Each scene shows the same named points in several views. A view is turned or mirrored, shifted and resized as a whole, has a little noise and may leave points out.
In the rows, zero is written as 128.

Scene 1
View 1
Z223: 131 137 129 108 133 133 139 120 113 128 146 117 163 112 137 144 123 108 136 136 134 132
Z77: 112 127 128 120 140 128 136 136 149 127 125 115 161 101 141 128 129 119 145 133 136 127
Z695: 104 130 120 111 140 137 152 143 140 129 132 106 173 87 139 139 125 118 138 129 137 126
Z166: 132 136 138 110 131 131 127 126 116 131 159 119 163 117 138 127 125 106 138 129 132 115
Z538: 100 128 122 112 132 134 136 137 142 144 131 109 161 100 146 130 111 113 117 109 138 131
Z171: 93 125 113 113 143 138 161 153 148 127 123 100 181 72 140 143 125 121 139 125 139 129
Z764: 176 144 157 111 131 120 114 94 93 114 167 137 148 150 132 130 140 99 162 163 125 120
Z186: 112 135 115 109 137 138 159 134 125 127 131 108 174 89 135 153 123 112 133 135 136 135
Z219: 131 143 110 108 147 136 179 124 113 103 126 112 179 86 125 178 142 113 161 173 132 145
Z583: 132 135 129 119 132 123 121 107 130 137 124 125 142 134 140 137 117 106 124 136 135 145
Z871: 151 141 140 114 131 125 125 104 108 126 147 128 148 135 135 139 127 102 141 150 128 133
Z626: 158 138 152 116 125 119 98 99 107 133 159 135 137 154 140 117 122 96 136 136 130 123
View 2
Z186: 139 120 125 139 110 111 144 106 108 117 120 113 126 132 125 114 127 130 131 111 122 104
Z77: 142 125 109 145 129 125 135 105 107 123 130 122 128 135 120 114 126 129 134 115 145 115
Z626: 140 135 112 132 142 159 132 140 149 154 108 124 115 111 130 106 155 100 145 129 149 129
Z695: 141 123 113 147 117 116 142 99 110 120 128 117 125 139 121 113 122 136 129 109 130 104
Z219: 138 125 143 118 91 93 123 101 100 110 109 100 144 117 128 123 139 129 137 132 135 108
Z166: 140 130 112 141 124 133 135 117 139 141 118 119 117 125 127 109 139 123 136 122 137 108
Z538: 139 119 109 152 130 133 155 112 112 124 129 125 115 140 121 107 122 126 129 100 121 108
Z764: 142 140 119 118 127 141 108 130 151 155 104 112 131 102 132 115 162 106 150 153 168 129
Z583: 136 126 118 135 134 143 140 127 116 133 116 124 125 120 125 110 141 109 141 116 138 126
Z171: 141 119 113 151 113 107 143 91 98 112 133 116 127 144 119 116 114 141 126 106 127 101
Z223: 139 127 123 134 117 127 138 118 126 130 114 115 123 123 127 111 142 119 135 120 129 111
View 3
Z626: 114 144 131 136 105 128 131 136 102 133 147 139 131 135 141 124 135 108 139 129 144 123
Z171: 127 139 138 138 143 134 127 131 116 109 95 144 135 121 120 135 124 115 104 144 100 111
Z764: 119 143 121 141 118 112 136 133 100 149 141 135 129 140 140 119 130 110 143 123 151 114
Z77: 124 137 136 134 131 134 121 133 114 119 113 139 133 121 124 127 127 114 114 134 112 115
Z538: 118 145 146 135 123 144 129 132 113 98 113 148 138 126 127 137 129 113 111 150 105 121
Z871: 120 145 132 136 121 121 135 131 105 127 133 138 134 138 137 123 127 115 137 132 135 116
Z583: 119 141 139 132 119 130 127 130 109 116 130 139 136 130 133 123 128 116 130 135 125 118
Z223: 122 145 133 141 129 124 137 130 108 122 120 143 135 134 133 130 126 113 125 140 123 114
Z219: 135 143 132 143 158 104 141 121 112 122 98 137 136 139 128 122 114 126 127 136 118 99
Z186: 127 144 138 141 140 126 137 128 113 111 104 144 138 131 127 132 122 117 116 144 111 110
Z166: 119 143 129 141 122 130 135 136 105 128 123 144 132 130 132 134 131 106 123 138 127 119
View 4
Z77: 151 108 112 106 123 114 136 141 128 137 156 130 118 103 140 136 148 120 142 136 145 130
Z223: 131 110 135 117 136 106 148 137 112 143 152 130 126 115 139 129 150 127 155 137 137 134
Z186: 147 102 131 108 127 110 133 142 120 146 156 134 127 93 149 122 156 128 153 149 135 118
Z626: 113 121 130 125 143 110 174 128 112 133 141 124 121 151 114 148 128 125 153 112 142 160
Z871: 120 120 127 126 143 104 161 133 111 135 155 131 120 135 127 140 149 122 151 128 131 147
Z219: 137 115 119 122 132 97 126 141 106 142 187 142 121 98 160 116 192 121 151 164 123 126
Z166: 130 112 133 114 130 111 153 132 110 143 144 129 129 121 133 127 138 127 160 127 150 142
Z695: 155 101 122 100 118 113 129 141 122 146 151 132 126 89 148 122 146 125 153 141 150 120
Z764: 100 134 125 136 146 103 168 120 97 131 163 130 120 157 121 135 157 121 157 118 140 170
Z583: 137 110 122 115 138 110 155 141 126 134 146 127 118 123 126 147 138 122 143 128 132 139
Z171: 165 95 125 93 116 112 121 146 127 149 151 134 129 74 155 119 150 127 152 152 145 108
View 5
Z538: 114 139 114 108 108 134 137 110 111 142 142 150 120 114 131 124 96 118 119 137 119 153
Z764: 144 141 143 183 129 109 85 126 144 114 157 92 121 145 115 131 139 103 170 119 124 161
Z171: 134 128 141 98 91 134 160 120 107 157 132 130 133 98 129 115 87 128 120 143 126 155
Z219: 173 134 167 159 88 125 150 113 109 145 144 93 148 81 126 114 102 132 141 145 144 153
Z166: 126 135 124 140 117 117 114 126 123 135 141 117 122 132 122 128 116 105 135 133 118 152
Z871: 138 145 133 164 119 121 103 111 129 120 158 115 120 126 122 124 123 112 150 124 128 157
Z186: 141 136 136 131 97 125 144 113 106 148 140 125 135 97 129 120 97 121 122 144 131 151
Z626: 122 145 121 163 135 118 79 120 144 109 163 115 107 157 118 133 137 102 162 112 116 161
Z695: 133 132 136 109 97 129 146 118 111 152 135 128 130 106 127 120 95 123 125 140 124 154
Z223: 136 140 129 150 112 120 123 116 114 135 147 119 128 115 126 125 111 112 134 137 128 152
Z583: 129 145 127 142 117 132 114 102 126 123 161 134 117 121 128 126 114 118 147 124 127 163
Z77: 131 133 140 107 104 137 136 115 122 142 146 127 121 116 126 119 104 126 140 127 120 162
View 6
Z171: 110 108 134 130 116 143 141 173 167 157 136 131 138 118 127 103 107 139 134 103 97 116
Z223: 119 123 132 132 119 122 131 134 130 147 121 130 138 132 119 119 112 126 139 124 118 110
Z538: 115 114 130 122 126 142 132 158 138 148 140 142 147 127 101 112 99 145 143 109 99 99
Z219: 117 122 126 148 105 130 136 135 168 157 117 110 122 120 157 111 136 118 132 125 122 131
Z186: 116 119 130 132 115 137 136 149 155 158 131 126 135 123 125 110 115 130 136 115 103 114
Z166: 115 117 138 126 123 113 132 143 117 142 119 137 146 134 111 120 101 127 138 120 121 112
Z626: 116 117 135 125 126 104 117 116 90 118 110 142 151 144 104 130 105 131 151 133 145 104
Z695: 113 116 134 126 121 132 139 165 148 157 133 135 141 124 115 110 102 133 132 108 100 112
Z764: 113 118 138 137 119 89 121 110 96 121 96 129 143 142 126 129 115 115 144 140 158 120
Z583: 114 112 128 129 122 131 120 128 123 127 123 136 144 135 113 120 113 140 151 122 126 102
Z871: 117 121 131 134 119 115 124 119 115 130 113 131 141 137 120 122 117 128 146 131 137 109
Z77: 106 103 136 128 119 133 129 159 145 137 129 138 144 125 123 108 105 142 142 109 117 113

In a view up to two points have been moved. Name them for each view, in the order of its rows, or write -.
view 1 => Z583
view 2 => Z764
view 3 => Z538
view 4 => Z77, Z171
view 5 => Z626
view 6 => Z695
